A landscape with many peaks, sampled at points; each row gives a point and its height.
From any point a climber steps to the highest of the 2 points nearest to it. It stops when none of these is higher. Distance is the straight distance between rows; heights are no part of it.
Q386 height 6.33: [ 54  66  97 118  85 151 115  43 125 177 119 147  96 173 155 153 106 115
 161 132  98 141 212  99 151 140  68 107 116 102 110 104 135 155  93 103
 126  78  87 122 133 183 123 100 139  71 135  99  95 146  71]
Q490 height 1.64: [175 154 166 147 156  89 137 185 158 100  97  99  91 189 162 119 158 159
 120 164 142 141  82 179 106 145 137 156 177 162 157 172 115 100 157 145
  64 167 180  83 106 117  46 158 116 176  97 112  94 142 131]
Q215 height 6.69: [ 99  73  92 140  69 167  97  38 124 185 169 121 103 157 155 157 104  82
 166 108  98 122 169 118 158 149  81 120  98 116  97 114 101 165  95 116
 114  94  78  98 170 169 136 109 145 124 154  90  78 126  70]
Q201 height 1.49: [ 61  94 134 125 138 121  77  97  97 159  99  98 146 109 103  87 130 100
 161 133 134 114 146 142 119 145 119  93 108 103 106 138 151  98 116 107
 171 140  77 174 130 132 171  91 110  49 124 138 136 151 148]
Q111 height 4.58: [161  65 121 175  75 142  66  78 107 186 154 105 106 183 133 140 111 108
 185 143 113 125 113 164 153 158  85 145 133 140 114 155  93 146  91 139
 119 137 100  89 151 150 114 112 167 166 132  84  92 116 115]
Q166 height 3.21: [ 78 145 158  71 156  62 154 149 138 118  77 145 139 134 136 134 100 100
 121 149  92 150 173  96 125 117 168 108  91 107 133 131 162 122 125 141
  92 143  98 149 106 143 110 135  93  47  96 144 113 122 134]
Q804 height 5.48: [191 125 123 134 103 111 120 190 140 146 143 145 107 143 146 120  80 133
 136 130  96 168 112 145 118 104 141 153 124 186 155 189 141 133 100 124
  99 199 142  93 123 112 124 151 141 152 143 113 108 105 137]
Q532 height 4.49: [ 98 104  88 163  96 184 100  66 108 153 159 124 126  80  73 130 145 114
 187  90 115  97 127 113 159 130 104 136 140  85 126  84  86 144 113 119
 166 103 124 134 147 111 141 115 137 152 142 117 158  98 150]
Q341 height 2.92: [165 163  86 144 113 180 129 116 137  95 138 107 136 140 158 139 155 153
 117 108  96 148 141 107 123 106  99 156 201 158 148 107 131 136 127 144
 155 117 176 101 153 142 158 144 147 163 165 111 175 103 150]
Q800 height 4.39: [ 78 163  96 137 140 229 163  68 135 139 124  69 146  56 116 126 146 110
 127  55 129 101 147 112 177 128 123 126 137 116  97  69 118 141 161 163
 164 131 122 105 148  86 167 124  47 146 153  86 111 118 147]
Q289 height 7.94: [140  74  89 131  87 185 101  99 117 147 205 180 127 124 123 148 142 121
 151 101 147  96 152 111 114 126  78 135 100 120 134  98 113 171 109  83
 169  55  93 145 191 148 162 101 207 143 166 108 163 120  89]
Q297 height 2.74: [148 121 101 144  75 172 119 131 130 155 173 154 140  92 108 126  82  91
 195  97 104 127  91 135 153 122 148 155  96 133 125 113 105 127 113 129
 117 154 130 102 141  93 137 139 142 166 166 114 127  90 134]
Q749 height 3.75: [104 129 106 138 110 166 155  56 112 125 113  70 123 179 158 160 161 151
  97 134 102 144 157 123 166 159  92  90 188 104 107 105 116 150 143 150
 137  83 147  86 115 167 120 115 111 137 127  94 102 127  91]
Q84 height 4.26: [116 193 128 132 203 180 187 147 164  69  79  99 127  78 158 109 164 147
  94 140 172  95  59 175 110 164 128 166 154 114  96  89 127  75 179 157
 116 101 182 108 156 109  93 152  59 176 152 145 135 168 101]
Q552 height 0.19: [ 80 115 104 119 109 136 105 101 109 173 124 134 133  96 102 123 112  71
 191 109  77 108 150 109 159 128 132 101  77  93 123  99 117 158 105 122
 121 142  79 144 149 124 135 101  92  70 118 106 105  96 149]
Q522 height 5.32: [144 141 169 120 177 104 150 191 124 106 130 163 141 125  83 127 140 145
  93 169 187  95  64 124 128 141 156 130  77 136 124 129  99 105 169 136
 136 141 123 157 121 103  92  99 133 129  88 177 124 141 140]
Q821 height 2.57: [171 120 114 193 115 122  76 117  88 121 128  94 120 166  91 115 164 194
 138 157 141 117  92 153 144 121  93 165 211 140 156 145  88 126 106 121
 156 150 196 128 105 121 110 128 159 201 106 119 159 118 168]
Q232 height 1.15: [ 92  89 109 114 104  96  69 153  99 168 106 170 121 131 117 108  86 111
 154 133 117 161 191 104 148 108  99 128 117 121 146 156 131 144  67  52
 151 189 102 191 108 149 139 114 143  34 115 156 130 144 146]
Q575 height 1.67: [113 131 170 122 178 143 138 143 117 137 145 167 185  69  87 111 122  76
 126 112 176  89  72 146 122 147 170 106  63 125  94  97 135 102 172 141
 166 100  68 158 151  95 146  89 147 100 124 164 138 148 133]
Q323 height 4.90: [136 134 139 144 174 166 152 137 132 121 123 127 147  74  77 116 132 150
 146 154 172  52  25 172 146 156 130 166 104 109 112  99  88  77 146 169
 134 104 169 109 134  75  91 134 104 205 126 137 147 117 143]
Q839 height 2.25: [152 181 160 121 157  42 118 188 129  70  73 123 107 163 164 116 138 173
  89 151 142 185 101 146  97  85 161 141 162 160 134 177 133 102 137 111
  81 186 188 136  99 128  92 189 108 150 111 166 120 171 110]
Q5 height 3.73: [181 133 163  83 131  73 149 191 155 115 142 177 121 157 154 152 105 115
  93 155 117 158 155 102 101 126 147 125  89 155 155 176 134 140 126 135
  84 147 116 120 104 139 108 132 141 102 102 137  98 121 123]
Q661 height 1.33: [ 98 113 136 124 128 105  75 137  94 163 110 141 137 121 111 108  86 100
 140 146 123 150 110 128 139 132 133 116  95 138 103 155 137 111 108 104
 150 192  88 165 123 129 150  97 125  51 126 167 117 150 150]
Q732 height 5.15: [173 128 120 122  87  87  95 168 119 141 134 160 121 185 164 145 115 146
 112 123 118 182 196 116 124 101  96 144 182 143 192 172 125 174  78  71
 132 160 159 152 109 157 129 161 200 115 125 134 141 116 135]
Q760 height 1.87: [ 99  83 110 139  94  94  93  75 106 146 155 131 100 155  99 116 136 154
 163 139 117  96 195 106 126 101  93 141 133  92 150 132 139 151  73 100
 118 101 150 167  96 149 133 133 150 136 104 111 169  93 130]
Q151 height 1.31: [ 94 121 125 112 160 170 178  97 156 143 150 106 116  78 128 125 124 101
 133 102 132  68 113 117 144 147 132 102  54 120  82  93 121 140 158 181
 110  93  89 110 158  96 145 102  52 148 134  98 100 105  99]
Q394 height 2.67: [168 119 195 107 142  56 130 174  97  99 146 189 151 199 128 153 140 138
  71 172 155 178 125 145 116 149 139 129 114 162 102 185 127 116 144 121
  77 155 107 129  76 163  98 116 180 110 108 185  89 201 113]
Q461 height 0.86: [182 151 121 128 171 137 136 200 159 115 103 126 118 117 154 115 111 147
  97 167 155 122  23 168 104 145 127 152 103 180 124 146 110  87 149 154
 113 168 154  96 164  92 105 131  82 166 149 130 117 153 128]
Q212 height 1.86: [112 141 146 122 168 166 141 155 136 122 116 118 171  55  89  98 126 107
 128 112 170  97  57 161 110 136 151 119  94 136 109  98 126  74 164 146
 185 121 109 149 161  74 165 117 103 129 152 147 157 141 165]
Q948 height 3.63: [133 142  77 151  82 174 129  85 137 153 144 100 111 113 139 140 116 104
 169  93  74 144 161 113 165 121 126 134 158 119 145  99 117 171  99 136
 123 141 140  84 138 133 126 136 109 134 146  88 108  89 144]
Q943 height 0.26: [ 60  77 103 107  97 129  95  98 107 170 137 175 120 111 112 112 122  74
 190  91  88  99 197 100 141 126  98 105  76  72 129 101 119 169  84  72
 143 110  72 165 149 151 138 107 126  53 124 117 126 115 115]
Q527 height 7.19: [132 103  84 138  85 202 121  75 130 157 181 137 118 129 148 162 124 101
 142  98 118 129 154 114 141 144  83 119 130 118 112 100 114 176 114 119
 151  85  95 102 171 159 166 118 167 138 177 102 122 118  95]
Q747 height 4.78: [ 68 163 115 112 127 174 178  92 142 127 123 102 132  64 128 122 121  96
 128  68 120 134 178 105 159 126 164 113 133 103 114  88 156 141 157 139
 140 125 114 122 122 116 154 139  89  97 143 124 118 114 132]
Q164 height 1.53: [ 59 150 188 123 196 126 178 111 116 111 114 133 173  90  91 118 152  98
 104 121 172  81  96 151 142 166 177  92  97  95  80  80 149  89 182 159
 145  77  70 153 133 123 114 104 126  91 105 165 125 161 130]
Q742 height 5.49: [139 112 107 135  85 122 132  83 134 162 144 105 113 185 180 161  94 115
 124 141  72 177 160 144 133 140 105 117 159 144 113 155 157 141  94 130
 102 132 115  62 119 177 128 136 149 114 153  98  79 134  96]
Q58 height 4.96: [196 170 138  97 140  54 125 229 150  86 105 153 128 150 158 127 118 173
  61 112 147 190 160 103  88  66 144 144 136 175 178 180 110 147 133  86
 122 179 173 171 105 119 136 168 142 146 116 166 128 141 130]
Q494 height 1.30: [150 134 154 128 115 153 181 107 156 105 177 111 113 168 129 145 171 136
 130 125 139 103 140 133 126 153 123 131 153 113 142 140 111 142 163 166
  85  82 157  79 104 130  80 133 153 197 108 101 120  85 112]
Q261 height 0.64: [149  90 136 111 122 104 115 179 102 126 189 195 150 126  89 136 128 129
  90 132 168 115 145  99 110 111 130 121  79 135 133 143 129 144 135  81
 165 127 104 189 103 133 145  84 191  99 101 181 152 154 118]
Q469 height 3.52: [ 97 180 163 117 191 131 173 160 199 117  94 151 115  82 139 133 113 136
 113 128 176 125  70 115 132 148 208 168 116 135 123  98 140  79 174 142
  84 116 127 104 132 101  68 161 113 136 142 159 136 126 114]
Q564 height 0.49: [145 115 134 101 123 121 133 206 119 127 164 208 160  78 102 115 103  98
 120 102 139 124 144 108 101 113 164 128  56 134 141 134 148 119 131  83
 160 142  84 179 122 105 172 109 164  81 135 158 149 130 127]
Q595 height 3.29: [122 133 156 118 122 118 169 103 124 112 146 137 136 155 150 155 132 115
 106 144 118 163 132 129 140 166 138 107 134 119  88 135 152 126 147 152
  79 102 124  87  88 169 107 134 151 124 133 150  95 151  95]
Q96 height 2.24: [148 101 119 169 110 149 104  80 102 124 170 105 114 163 102 137 164 166
 142 142 132  87 129 133 133 128  86 157 181 113 142 127 104 137 109 134
 138  87 169 117 122 138 130 131 173 195 122  97 164  93 131]
Q229 height 1.46: [149 146 166 133 135 100 158 139 144  90 129 104 107 190 142 131 172 155
 117 159 132 118 120 140 113 150 123 129 171 118 144 153 121 112 152 160
  69 111 184 103  89 137  72 143 131 172  88 118 116 119 122]
Q392 height 6.20: [192 103 121 127  79 144 114 153 128 153 178 149 103 163 135 125 106 134
 153 128 110 117 135 132 111 102 114 166 120 169 157 166 132 154  93 117
 121 143 140 118 141 124 154 146 163 184 152  76 141  72 130]
Q505 height 3.00: [142 146 175 113 147  93 149 152 123 105 144 185 163 129 116 153 114 120
  99 146 153 169  92 141 127 150 169 131 103 142  89 146 145 102 155 138
  90 133 108 109 100 144 103 132 188 117 139 184 108 167 109]
Q681 height 2.27: [ 65 161 150 111 126 110 147 151 140 128 110 156 148  71 101 110 107  93
 156  91 120 135 169 115 138 116 199 138 119  89 145 103 168 113 128 108
 122 139 110 166 100 116 121 162 137  79 131 158 146 102 154]
Q374 height 3.96: [151  94 166 139 108  78 111 153  91 141 158 150 108 199 106 112 111 144
 125 171 138 142 115 162 134 138 124 142 113 167 117 199 129 127 112 127
  81 192 134 128  77 139  96 118 157 152  99 136  98 141 128]
Q802 height 5.82: [ 80 156 135 112 185 130 164 131 155  86 117 112 141  77 109 107 169 138
 112  95 150  83 135 100 104 115 150 101 122  92 161  82 134 112 180 145
 161  93 133 157 144  97 137 125 102 125  96 140 167 110 154]
Q9 height 6.43: [169 111 122 125 123 121 121 134 114 129 134 112 107 173 144 143 143 148
 106 170 115 124 124 120 120 138  92 100 127 134 141 143 130 151 125 145
 130 121 125 127 152 141 149 101 126 124 115 107 127 112 120]
Q290 height 0.35: [ 89  83 135 111 115 138 101 134 102 158 173 193 154  83  96 104 118  69
 171  88 128  91 151 117 117 127 133 106  51 102 119 114 129 128 111  90
 162 120  64 178 152 121 166  95 152  73 137 142 148 128 117]
Q963 height 4.40: [147 129  86 137  88 130  86 111 127 147 114 118 112 186 190 152 120 156
 127 132  87 169 191 112 128 113  82 133 206 146 181 137 135 175  67  89
 141 121 151 121 150 167 139 147 175 117 145  91 153  97 135]
Q476 height 4.22: [202 145 162  86 133  34 136 233 143 104 120 179 128 183 171 163 116 142
  60 123 114 201 179 117  96  89 147 139 130 180 175 214 116 155 120 100
  89 171 136 139  87 140 113 168 152 121  98 153  81 155 132]
Q243 height 3.02: [186 130 119 164  96 101  73 143 100 136 115 108 102 200 137 109 134 184
 119 140 125 173 124 162 141  97 119 153 212 179 162 174 119 144  95 103
 124 189 177 119 104 130 104 146 166 175 104 114 142 140 153]
Q910 height 6.47: [104 123 134 116 151  93 135 125 121 102 143 119 123 133 110 114 157 155
 114 133 138  78 156  92 108 111 108  96 115  91 167 111 134 134 135 134
 137  96 147 178 117 123 146 119 115 128  82 129 172  96 144]
Q965 height 1.66: [103 111 100 153 106  99  73  89 107 141 102 100 117 118  97 100 119 158
 171 145 127 129 151 121 137 104 119 134 164 101 141 129 142 122  84  98
 152 150 160 171  92 120 139 127 121 106 112 127 166 121 165]
Q518 height 4.61: [ 96 156 141 140 188 170 185 115 155 122 110 104 125  73 125 120 138 132
 125 148 172  59  52 170 151 181 132 150 104 101  82  86 112  91 169 183
  97  95 154 105 133  94  90 125  68 182 130 129 111 125 107]
Q397 height 0.92: [187 170 116 141 152 125 125 180 140  82  93 110 122 127 146 114 138 168
 103 142 139 156  62 148 105  98 126 161 158 176 146 140 121  96 141 146
 134 176 185 110 153 113 117 160 100 170 143 140 151 146 141]
Q363 height 4.20: [ 77 101 116 136 122 163 140  45 107 137 156  97 116  99  86 131 161 127
 155  96 115  77 153 107 169 138 108 103 115  78 102  94 103 158 141 153
 130  80 117 126 127 122 130 108 102 160 117 100 119 103 110]
Q640 height 4.30: [156 147 150 106 150  69 121 210 121  91 108 146 135 141 125 117 126 159
  61 140 164 154 134 103  98  88 151 123 103 157 146 158 123 132 147  90
 147 168 140 202 108 125 147 125 127 107  97 182 139 158 137]
Q431 height 0.80: [138  84 112 118  94 118  96 163  98 149 185 186 120 140  87 127 122 127
 139 122 140  99 156  99 128 108 106 132  89 117 167 137  99 158 104  70
 157 145 123 187 123 135 134 110 183 114 110 145 156 100 141]
Q519 height 1.77: [205 163 145 106 123 108 143 161 147  95 139 123 142 202 184 164 176 146
  65 142 123 169 161 109  82 123 113 106 177 154 160 152 128 159 144 130
 118  87 150 103 128 167 128 132 174 138 130 116 124 132 112]
Q205 height 7.11: [115 108 119 103 139 129 142 108 116 120 137 129 124 135 135 132 156 129
 109 132 110 100 164  91 118 124 103  73 103  98 132 115 147 168 141 143
 142  77 100 136 140 137 166  91 110 106 107 107 139 111 119]
Q97 height 1.21: [134 158 116 146 122 127 118 126 135 110  94 103 119  96 128 102 116 140
 146 128 111 151 104 134 122 101 156 152 165 138 134 127 153 104 117 141
 124 164 167 110 125 112 132 156  93 135 142 140 155 120 158]
Q244 height 5.81: [168 113 140 135 139 122 115 154 103 132 137 131 120 140  94 127 139 142
 118 165 151  98  68 127 141 141 108 119  95 133 130 143  88 138 141 151
 137 148 125 141 143 112 116  88 129 143  94 142 121 117 143]
Q752 height 3.99: [ 82 118 110 148 120 178 154  37 100 137 114  66 128 120 119 137 148 132
 125 129 118 102 131 142 185 160  97 103 147  89  65  99 118 132 144 158
 132  94 134 107 105 137 139 106  74 148 129 101  93 141  93]
Q820 height 3.42: [125 179 113 123 126 158 165  90 140  94 113  79 130 131 160 143 154 143
  90 103 104 158 155 109 144 122 126 112 191 117 127 103 127 141 155 150
 130 119 167  91 127 152 130 139 106 140 136 124 126 122 115]
Q674 height 1.65: [ 77 140 148 126 158 152 127 112 124 132  94  79 167  77 110  85 134  92
 131 107 150 114 103 167 112 153 147  96 122 121  91 119 153  81 154 144
 171 124  90 152 157 112 180 115  88  85 149 140 136 150 160]
Q991 height 6.10: [174 103 128 130  99 129  95 140 116 139 177 157 123 197 135 147 139 172
 105 145 163 136 153 118 108 118  85 145 169 149 165 158 122 164 109  79
 151 111 140 147 123 155 137 128 224 146 138 129 162 119 127]
Q885 height 0.97: [129 117 108 108  94  96 107 197 102 149 133 187 127 117 112 109  96 119
 141 111 104 130 189 106 134  89 115 146 115 113 175 145 126 161  76  49
 152 179 136 197 102 130 142 144 141  86 123 142 153  94 157]
Q798 height 0.10: [ 87 122 107 132 141 170 111  99 117 122 116  96 159  94 125  99 171 122
 122  86 132 108 164 124  93 123  87  95 156 117 146  97 147 126 144 115
 215  95  99 168 169 123 206 115 115 101 153 116 184 140 169]
Q315 height 5.29: [158  96 127 164 131 151 107 122 100 134 149 124 139 101  59 128 144 147
 157 152 151  71  50 150 154 134 102 156 108 113 126 122  65 105 119 150
 161 129 157 128 141  84 112 114 135 198 119 126 146 100 157]
Q980 height 4.92: [165 166 112 120 130  92 150 174 175 131 109 130 101 114 178 148  76 112
 119 121  70 181 122 123 109 104 172 146 132 163 157 167 154 119 105 139
  82 185 146  69 142 124 105 177 104 119 142 119  90 114 142]
Q590 height 1.42: [ 53 134 156 114 181 155 188  79 121 129 118 105 151  94 114 121 146  90
 111 106 141  77 121 137 162 170 151  74  79 101  59  82 143 121 177 171
 130  84  67 129 130 115 133  91  75 104 108 125  89 147 101]
Q183 height 5.28: [ 53 173 139 112 156 149 167 126 159 104  78  88 153  68 111  88 159 101
 126  50 134 116 167 118 115 118 181  99 146 100 158  84 139 113 169 124
 177 113 105 156 146  98 153 145  83  98 122 124 152 118 179]
Q834 height 1.45: [101 155 111 135 120 117 100 135 136 129  82 111 130  77  97  78 114 134
 174 113 109 137 143 122 115  87 163 152 145 121 158 121 147 107 102 105
 155 173 154 169 108  86 147 151  81 107 121 130 174 107 196]
Q320 height 2.93: [ 70 189 161 104 169  75 143 146 162 102  28  99 129 103 146 113 103 107
 126 124 116 164 134 116 117 100 213 132 118 122 126 122 165  91 143 132
 112 158 109 145 138 134 113 174  73  65 118 153 114 137 141]
Q675 height 1.04: [176 124 118 109 142 157 144 189 170 131 143 149 118  96 138 129  97 130
 131 133 139 112  72 123 106 132 138 152  73 172 144 124 124 102 147 155
 115 143 130 108 162  79 133 125 107 162 148 115 139 103 132]
Q865 height 3.33: [124 146 118 118  82 129 147 116 139 134 145 143 118 133 139 138 121 101
 153 101  84 161 189 108 149 120 147 133 168  99 160 133 134 165 108 118
  99 130 147  98  97 152  95 159 161 127 126 126 115  81 130]
Q167 height 2.04: [123  68 124 147  67 132  92  60 114 148 199 140  93 163  94 135 145 137
 177 117 127  84 161 124 134 119  96 155 117  97 136 139 101 156 100 111
 122  81 124 133 140 156 108 131 187 183 123 107 143 100 100]
Q159 height 4.84: [147  79  86 185  98 192  69  62 102 166 161 117 139  96  70 141 141 129
 196 118 127  82  82 138 161 125  80 166 131 111 111 105  53 131  97 141
 165 100 135 123 165  99 144 121 144 207 150  99 158 101 151]
Q713 height 1.90: [166 165 146 141 174  71 126 203 149 100  61 107  80 162 175 116 127 160
  95 165 143 163  53 168 106 117 161 160 142 190 140 172 117  93 141 127
  66 201 178  99 145 111  55 170  72 159 113 139  92 178 108]
Q400 height 3.78: [ 83  97  79 174 126 172  92  14 101 149  74  36 121 103 100 136 155 150
 172 137  94 108 141 135 179 143  90 117 171  88  88  89 113 136 102 148
 154 104 138 119 112 125 152 106  57 134 125  74 114 139 126]
Q2 height 2.26: [116  98 103 132 129 203 146  82 114 135 182 127 153  70 109 124 147 109
 137  78 151  79 119 132 126 133  92 106 106 115  89  87 129 139 148 146
 189  67  98 133 175 113 191 103 140 159 174 117 163 135 114]
Q729 height 1.18: [134 137 116 102 158 186 186 149 187 118 151 140 118  66 142 131 120 119
 121 103 143  91 109 107 108 139 145 135  82 147 127  95 135 116 165 169
 118  92 122 100 162  85 142 123  79 160 155 112 137 108 108]
Q809 height 4.99: [176  91 119 169  82 131  85 110 120 173 157 110 116 217 177 155 106 128
 140 150 114 163 114 184 128 152  88 137 184 172 127 176 141 145  95 117
 123 148 107  73 148 166 116 133 194 150 152  84  87 148 107]
Q90 height 4.83: [117 146 172  89 180  87 143 196 144 100 103 154 144 108 110 112 127 132
  90 138 172 115 123 102  93 114 176 116  76 129 148 130 144 106 164 120
 142 139  99 192 121 106 134 116 108  82  83 173 140 143 146]
Q636 height 2.06: [142 116 122 113 169 192 177 139 142 105 159 136 185  44 107 104 146 113
 114  91 175  74  84 154  87 136 133 115  83 136  98  81 147 100 176 159
 196  64 106 135 158  80 184  99 118 155 159 123 165 152 127]
Q199 height 2.05: [194 110 159 116 100  95 126 146 124 136 141 130 133 236 181 168 150 125
  89 160 108 179 154 138  99 154 102  98 172 156 139 173 134 150 129 130
 111 115 104  94 111 183 110 126 182 113 114 109  87 148 111]
Q581 height 0.28: [113 108  99 137 130 156  93  97 109 123 131 138 140 126 132 136 155 149
 111 126 157 125 142 112 107 133  68 101 163 108 138 102 140 141 128 100
 204  85 110 158 155 152 171 100 167  99 148 141 175 149 132]
Q343 height 3.14: [115 135 124 169 121 139 108  76 117 159 115  96 134  93 100 119 104 105
 180 147 120 116  68 156 181 152 145 131 119 111  82 106 109 111 117 171
 103 146 131 107 120 102 111 116  90 147 129 122 109 112 148]
Q631 height 2.52: [145 131  95 141 123 207 144 107 121 115 160 118 153  94 123 126 143 141
 137 104 131 108 108 130 130 125 100 149 150 136 105  97 138 117 140 158
 170 100 151 115 153 113 176 124 130 179 178 118 174 112 136]
Q473 height 3.43: [120 163 155  81 159  94 169 192 182 123 104 174 115  98 144 141  92  97
 115 128 115 137 153  84 122 127 184 135  77 125 157 124 138 132 137 139
  86 133 103 128 126 120  95 141 104  80 107 146 110  99 129]
Q756 height 4.27: [134  84 131 157  93 103  77 105  91 162 132 130 112 171 117 124  99 125
 156 170 126 144 110 153 153 149 103 132 126 141 102 161 123 121  93 127
  98 166 115 109 107 145 108 110 156 119 119 130 106 147 125]
Q996 height 2.48: [103 145 135 129 117 141 125 128 126 148 137 163 151  64 100 121  93  86
 170 104 117 140 103 128 144 136 183 134 100 112 113 107 139 113 134 118
 130 155 103 132 126 107 140 142 144 100 160 154 137 120 150]
Q322 height 3.50: [159 114 153 147 110  58  99 172 104 137 121 123 105 225 138 111 119 180
  94 150 141 179 148 164 134  97 126 141 177 186 150 211 126 154 103  94
  91 210 174 147  61 141 101 151 160 159  91 133 104 167 143]
Q941 height 3.51: [105 107 146 121 115 115 174  80 107 122 122 105 129 209 150 159 164 137
 107 173  98 139 149 141 147 175 101  75 152 103  95 123 130 121 147 154
  91  85 139  96  88 184  94 110 127 120 115 112  92 153  76]
Q283 height 2.94: [117 114 117 153 100 166 101  88 121 174 167 133 151  78  90 130  90  73
 204 105 130  81  62 144 168 138 146 139  65 113  84  94  72 122 119 156
 117 127 115 112 155  85 140 121 116 170 148 121 118  99 131]
Q513 height 5.94: [ 87  96 107 113  88 109 124  72 121 160 122 134 111 148 158 136  89 114
 148 135  92 167 203 116 136 124 102 114 147 110 112 137 173 141  72 103
 114 115 114 120  96 173 141 137 136  73 147 126 118 137  99]
Q891 height 2.61: [122 183 147 114 150  39 118 153 141  90  40  94 111 140 154 113 110 146
 120 145 108 189 133 123 114  77 175 131 152 142 147 147 148 108 115 126
  85 182 160 132 109 136  96 186  84 100 100 151 117 147 126]
Q871 height 0.46: [141 115 130 122 127 113 108 139 119 104 149 169 155 131 131 147 145 133
  89 132 179 157 147 103  94 129 105 102 138 114 131 124 145 133 140  92
 176  98 109 163 120 162 153 103 197  80 125 182 159 181 114]
Q697 height 5.23: [142 172 122 109 158 110 172 148 177 111 108 111 118 104 188 154  90 112
  87 128  91 166 108 123 108 129 165 124 116 147 114 136 162 107 141 155
  92 147 130  76 141 142 128 149  86 110 154 128  83 142 109]
Q303 height 5.13: [125 142 159 109 174 102 165 143 126  68 122 126 161 116 142 119 179 139
  64 139 163 116 131 131  77 136 131  80 127 101 114 107 167 122 179 143
 145  61 120 161 119 140 151 102 112 102 104 151 150 178  98]
Q594 height 7.01: [181  91 104 127  71 165 102 140 116 146 206 179 123 167 119 142 125 144
 143 115 148 114 146 121 105 113  95 172 126 154 150 144 124 165  94  85
 149  94 123 132 163 138 151 133 226 171 168  99 168  93 108]
Q680 height 3.55: [ 94 149  93 161 153 157 125  61 124 126  46  24 119  95 122 110 146 144
 150 139  85 113 113 145 156 124 128 118 164 106 101  96 133 107 126 168
 136 130 153 120 124 108 145 122  17 121 126  82 114 134 149]
Q56 height 3.32: [ 85 150 133 142 153 115 139  84 122 134  67  69 127 120 117 115 127 125
 143 169 113 116  86 146 157 149 151 111 125 106  88 106 142 100 138 170
  97 133 134 118 115 119 103 116  54 106 111 119  98 133 133]
Q690 height 3.85: [129 184 139 130 176 148 171 158 189  79  96 128 116  92 150 122 139 161
 117 133 172 123  58 138 115 147 166 184 156 144 133 110 122  66 171 146
  90 122 191  76 126  98  67 173 101 188 152 154 152 136 117]
Q247 height 2.34: [172 102 170 100 116  49 113 171 111 120 133 169 145 235 170 181 124 138
  75 166 118 207 180 125 106 128 112 111 136 170 129 196 130 146 114 104
  99 143  97 127  87 186 116 126 184  85 111 152  78 191 108]
Q744 height 3.22: [117 163 167 118 162  82 145 185 166 113  94 159 103 110 124 124  98 155
 121 147 159 140  88 119 124 122 199 171 113 155 145 150 141  89 146 125
  74 172 146 125 100  99  75 169 117 138 119 160 133 134 136]
Q396 height 5.76: [145 174 146 104 171 105 158 163 154  71  94 119 131 115 178 128 140 131
  75 144 132 152 104 127  81 126 149 108 115 132 116 132 161 101 167 147
 119 114 130 118 146 140 141 136  80 101 135 150 121 165 108]
Q41 height 3.95: [139 116  56 154  65 142  91  83 130 176 110  91  93 165 164 144 104 121
 173 125  51 162 193 128 156 110 105 138 197 130 162 120 130 180  45 100
 127 137 136  91 136 162 113 136 140 100 140  65 108  97 136]

Where does a climber stop that starts at each point below?
Q744 -> Q205
Q839 -> Q58
Q297 -> Q205
Q363 -> Q205
Q965 -> Q289
Q494 -> Q289

Call two points neighbours if one is among the 2 nearest of the other. Go from one point of each pair to the other, from neighbour to neighbour, staying as high as possible. Name the lowest point that can't be avoided.
Q205, Q289 -> Q980
Q58, Q205 -> Q640
Q205, Q396 -> Q303

For each start below, name every point that the climber comes to, in order.
Q229 -> Q490 > Q713 > Q839 > Q891 > Q320 > Q166 > Q473 > Q5 > Q476 > Q58
Q996 -> Q297 > Q283 > Q343 > Q56 > Q680 > Q400 > Q752 > Q363 > Q532 > Q159 > Q315 > Q244 > Q9 > Q205
Q397 -> Q97 > Q834 > Q965 > Q760 > Q167 > Q96 > Q821 > Q243 > Q322 > Q374 > Q756 > Q111 > Q809 > Q742 > Q513 > Q386 > Q215 > Q527 > Q289
